A landscape with many valleys, sampled at points; each row gives a point and its height.
From any point a ball rolls to the lowest of the 4 points nearest to it. It stops when none of these is lower. Distance is the straight distance between rows; heights are no part of it.
dogus height 10.5: [ -5  -9   2   8 -12  -9  -6  18  -5 -15 -17   9 -11  -7   3   8   1  -6
   3   7 -13   2]
subik height 8.6: [-10  17  -1 -10  28  16   0 -19   4  17  20 -26  10   8 -16  -3   0   7
  -1 -14   4   0]
Tikil height 48.3: [ -7  19  -4   6  10  -3  -1 -16  14  26  26 -13  11  16 -18 -10   6  23
   2  -7  42 -29]
Manu height 14.6: [ -5 -28  14  28 -22 -12 -12  31   7 -29  -3  23 -16  -1   2  -3   8   7
   3  26 -22  14]
fanam height 40.9: [-11  -3   2  10   2 -13  -8   4   3  -3  24   3 -23  23 -24 -14  20  10
   2  10   3 -12]
kise height 16.6: [  1 -14   2   4 -11  -1   0  21  -7 -16 -30   4  16 -41  24  10 -13 -27
  -2 -12 -13  11]
Nogev height 23.9: [ 16  15  -9 -12  13  16   8 -25  -5  19   8 -13  12   2   4  -3  -4   5
  -1  -7  21   4]
Poba height 22.6: [ 17  14  -6 -15  20  17  12 -26  -5  22   6 -14  18   0   6   0  -9   0
  -3  -8   9  12]
toso height 35.0: [-14   7  -2  -2  22  11  -2   3  13   0   8 -11  -9  -2 -14   9   1  -4
   1 -11 -24  -2]
Ves height 12.7: [ -9  -1   2   6   6   8   3  13  10  -8 -12  -4  -6 -14  -1  16  -5  -9
   0 -10 -27   2]
Bibi height 20.6: [-12 -17  10  27   1   5   1  23  26 -17   0  12 -23  -5 -14   6   9  -1
   6   4 -33  11]
dav height 17.5: [ 11   3  -2 -10   6  16  12  -8  -8   9 -20  -7  27 -25  25  14 -19 -12
  -7  -9 -15  21]
rom height 48.1: [-11   8  -1   2   8  -6  -4  -7   3   5  21  -7  -9  18 -23 -14  12   9
   5   0  16 -19]
Tavo height 24.2: [-11   9  -2  -7  20  14   0  -3   8  -1   2 -14  -2  -4  -5  13  -3  -6
  -1  -9 -23   0]
Zefe height 15.2: [ -7 -20   9  23 -13  -8  -4  27   6 -20  -7  17 -18  -6  -2   2   9  -3
   0  16 -24  10]
dore height 46.1: [  8  17  -9  -4   8   5   5 -23   8  26  22 -13  14   8  -5 -10   2  16
   0  -7  38 -15]
Gabak height 51.2: [-15  15  -3  -2  24   3  -3 -16   8  15  22 -21   4  14 -26  -7   7   8
   1 -10  13 -13]
kepef height 53.1: [-25  12   0   6  28  -4  -7  -6  10   9  28 -22 -12  17 -36  -8  15  10
   1  -4   1 -12]
zup height 43.1: [-14 -12   5  16  -5 -22  -4   0  14   5  32  12 -17  30 -24 -27  21  21
   6  12  19 -25]
madu height 50.1: [-21  11   1  11  17 -10  -5  -8  10  11  27 -14  -7  22 -33 -11  16  14
   4  -2  17 -21]
veg height 21.1: [  8   8  -3 -13 -10   4  -1  -9 -11  -3 -11  -2   8   0  11   5  -7  -2
   0  -1   9  -2]
Gupi height 12.1: [ -5 -10   4  13 -10 -11  -6  21   1 -14  -8  13 -17   2  -4   4   6  -3
   2  11 -19   5]
tari height 27.5: [ 30  23 -10  -9  22  10  24 -33   3  50  17 -10  23   0  -3 -12  -4   3
  -7  -9  36   3]
Zome height 12.9: [ -2 -24   9  13 -29 -24  -5  17  -9 -22  -5  29 -17  12   6 -11   6   3
   4  24  -5  -2]
keren height 18.3: [ -5   8  -4  -9  10  12  -1  -1   1  -2  -5 -11   4  -5   3  16  -7  -6
  -3  -9 -17   3]
gomav height 15.3: [ -8 -21  10  24 -10  -5 -11  25  16 -21  12  13 -25  10 -13  -3  13  12
   2  23 -25   9]
muvid height 22.9: [ 16  22  -2 -18  37  24  24 -31  -5  37  12 -17  21  -2   2  -6  -9  -2
  -4 -12  -3  19]
Patu height 15.5: [  0   2   2  -4  -1   4  -3   7  -3  -9 -18  -3   2 -13   9  15  -7 -10
  -2  -5 -14   6]
zap height 25.9: [  3  21  -2 -13  38  26  13 -28   0  30  16 -24  22   0   0   0  -7   1
  -6 -13 -10  13]
fol height 29.6: [ -5   4  -3  -6  -2  -5  -5   0  -4  -5   2  -4 -12  12  -8  -1   6   1
  -1   3   3  -8]
gan height 45.4: [-21  10   5  19   8 -17  -1  -6  21  22  33  -7  -5  29 -35 -15  16  24
   6   0  32 -33]
bor height 67.6: [-32   5   1  12  39  10  -4   5  23   6  28 -17 -20   8 -36  -1  13   5
   2 -11 -28  -2]
kip height 21.9: [ 23   7  -8 -13 -16   5   3 -16  -7   7  -2   7  11   4  18  -2  -7   5
  -1  -2  31 -11]
Vusu height 20.4: [  6  -5  -3 -11 -22 -12   1  -7  -2  -3   3  18  -4  11   7  -8  -1   7
   3   3  27 -22]
mez height 21.2: [  6   0  -2  -7 -19  -5  -6   3 -13 -10 -20   4   5  -3  14   4  -6  -6
   1   4   5  -2]
Difes height 19.5: [ 30  10  -8 -16  -9   9  11 -18 -10  13 -13   1  18  -1  24   1 -10   1
  -4  -1  27   7]
duvet height 8.8: [  6  -8   0  -7 -33 -19  -4   2 -18 -14 -18  21  -3   5  14  -2  -6  -1
   3   7  15 -10]
molom height 17.8: [  4 -30   6   6 -41 -28  -3   8  -9 -19   2  37 -17  18   6 -17   3  12
   5  20   7 -11]
ratu height 24.6: [ 14  -4  -5 -10 -33  -9  -1  -3 -21  -9 -26  13  14  -8  30   2 -14  -6
   0   4  21   1]
pasa height 39.9: [-16   0   1   6  16  -2  -8   8   7  -2  13  -8 -21  12 -23   0  13   3
   1  -2 -15  -5]
Fomo height 47.5: [ -9  15  -5  -8  21   8  -3 -13   2   8  16 -18   0   7 -16  -3   5   4
   0  -9   6  -8]
zemi height 14.1: [ -2 -10   3   3  -9  -4  -3  20  -5 -13 -27   4   9 -33  15  13  -8 -20
   1  -8 -16   7]
zut height 15.1: [  2 -12   5   0 -27 -17  -7  19 -18 -19 -27  14   7 -16  20   4  -8 -12
  -3   6   3   3]
Migiv height 14.7: [ -3 -21   5   8 -18 -18  -6   7   1 -16  14  21 -22  24  -8 -16  15  12
   4  22  -2  -6]
las height 12.6: [-10  -8   4   9   1  -1  -3  19  10 -12 -10   5 -14  -4  -5  11   3  -8
   2   1 -26   4]
bemad height 18.2: [  7  10  -1 -14  19  25  13 -15  -4  15 -10 -12  22 -12  18  12 -16  -7
  -7 -12 -20  20]
funu height 36.3: [  2  16  -3 -11  18  12   2 -21   3  17  15 -19  12   8 -11  -5  -2   7
  -1  -8  18  -4]
dedo height 49.7: [-18   4   0   4  16  -2  -7   2   7   3  23 -11 -17  17 -28  -9  17   5
   1   1   1 -10]
Naso height 17.4: [-10 -25  14  30 -10  -1  -3  30  20 -25 -10  16 -17 -14  -5   3   7  -4
   7   8 -30  13]
Kap height 20.8: [ 26  13 -10 -17   8  13  13 -25  -8  21  -1  -6  17   1  13  -3  -7   1
  -2  -6  21   9]
Noz height 10.9: [-11 -10   1  10   2   2   3  19   7 -12 -20   5  -2 -27   6  15  -8 -17
   3 -10 -24   8]
Vop height 27.1: [  6   7  -5 -13 -11  -2  -2 -12  -2   1   5   3   0   9   4  -8   1   7
   2  -1  26 -16]
Mar height 19.3: [ 18  -2   1  -8 -10   3   4  -1 -20  -1 -31  -4  29 -29  34  11 -19 -16
  -6  -3   2  22]
zate height 8.7: [ -4 -12   4  10  -5  -3  -1  22   5 -15 -19   7  -8 -18   2  10  -1 -13
   1   0 -22   6]
mibo height 3.9: [  7 -14   2  -4 -13   1   0  17 -14 -12 -30  -1  25 -42  34  11 -16 -26
  -7  -7  -7  16]
bulu height 6.9: [  0 -13   5   8 -23 -18  -8  17 -13 -18 -16  17  -8   0   6   2   1  -7
   1  13  -7   1]
Vivun height 26.7: [-16 -12   7  21  10   5  -2  22  26 -16  14   5 -29   5 -23   2  14   5
   4   6 -33   7]
Mobo height 22.7: [ 33  17 -11 -14  12  12  18 -29  -3  33   8  -6  17   3   9  -9  -5   5
  -2  -5  31   5]
Totu height 12.8: [ -1 -10   3   3 -18 -12  -8  20 -14 -16 -27  10   0 -18  15   7  -6 -15
  -1   4  -7   8]
sipet height 55.7: [-22  13  -1  -4  33  15  -4  -4  13   7  22 -20  -6   4 -21   3   4   1
  -2 -13 -17  -5]
peban height 24.5: [-15 -10   5  17   9  -2  -8  15  15 -13  21   2 -27  14 -25  -5  19   7
  -1  11 -23   4]
purab height 19.6: [  3  16  -2 -16  30  27  12 -19   0  20   4 -19  19  -6   8   7 -12  -5
  -4 -13 -19  16]
rada height 21.0: [ 10  -3   0 -10 -21  -6  -4   6 -20 -11 -27   4  19 -13  24   8 -12 -10
  -4   2   7   7]
Bib height 23.5: [  3   3  -2  -8 -11  -4  -4   1  -6 -10  -8   4  -4   5   2   2  -1  -2
   2   3   6  -7]
Kobes height 19.7: [ 12   2  -4 -10 -11   3  -3  -5 -16  -3 -21  -4  16 -11  19   9 -13  -9
  -3  -2   4   8]
det height 16.7: [  3   2   2  -5   1   8   1   5  -4  -5 -21  -7  15 -21  14  16 -15 -10
  -5  -9 -15  12]
guz height 28.5: [ 25  -6  -3 -11 -38 -10   3  -5 -25  -3 -32  19  25 -13  43   1 -19  -7
   0   2  32   6]
Dugus height 13.9: [  4 -11   1  -4 -27 -18  -2   3  -9 -12  -5  25 -13  13   5  -8   4   4
   3  12  11 -17]
Zin height 18.4: [ 19   8  -3 -15   0  11   7 -17 -14   9 -18  -7  22  -9  19   8 -14  -5
  -4  -2   5  15]
mel height 5.9: [ -6 -29  11  19 -25 -16 -10  18   4 -27  12  24 -22  15  -4 -13  11  17
   0  30 -16   6]
pipet height 36.5: [ -8  -1   2   3   2  -7  -7   5   2  -9  10   0 -22  15 -16  -4  14   3
   1   6  -4  -7]
Lezud height 31.5: [ 35  22 -16  -4  14   3  27 -26   5  59  19  -3  22  -5   6  -9  -5   8
  -7  -8  42  -5]
Fef height 16.1: [  6  -7   1  -5  -1  12   6   7  -7  -2 -28  -5  29 -40  30  16 -20 -19
  -4 -13 -13  20]
fot height 28.4: [ -8   6  -2  -5  12   6  -6   2   3  -4   2 -11  -8   4 -12   6   2  -1
  -1  -5 -13  -3]
ped height 45.3: [-23   0   4  13  17  -7  -9   2  12   2  32 -11 -20  20 -37 -13  22  10
   2   4  -1  -8]
Sak height 19.9: [ -3 -10   1   0 -17 -18  -5   1  -4  -8  12  15 -19  20  -5 -15   8   7
   4  10  14 -19]
rigok height 25.2: [  8  12  -8 -12   1   7   0 -16  -5   5   0  -8   5   8   4  -1  -2   5
   0  -3  18  -6]
muvi height 23.2: [-14  -5   2  11  11   6  -2  16  16  -8   4   1 -20  -1 -15   9   8  -5
   2  -2 -29   3]
Liniv height 21.7: [ 27   2  -8 -13 -30  -1   3 -14 -14   4 -18  14  19  -2  35   0 -12   1
   1   2  33  -3]

Where does a ball stop that starts at each point below?
Difes | mibo
Kobes | mibo
rom | mibo

Call two points neighbours if one is among the 4 nearest of the other. Go from one point of each pair to the other, from neighbour to neighbour, staying as low as possible. Name the highest point that can't be avoided.
bulu, mel | Zome
mibo, zate | zemi
mibo, subik | zap
zate, bulu | dogus
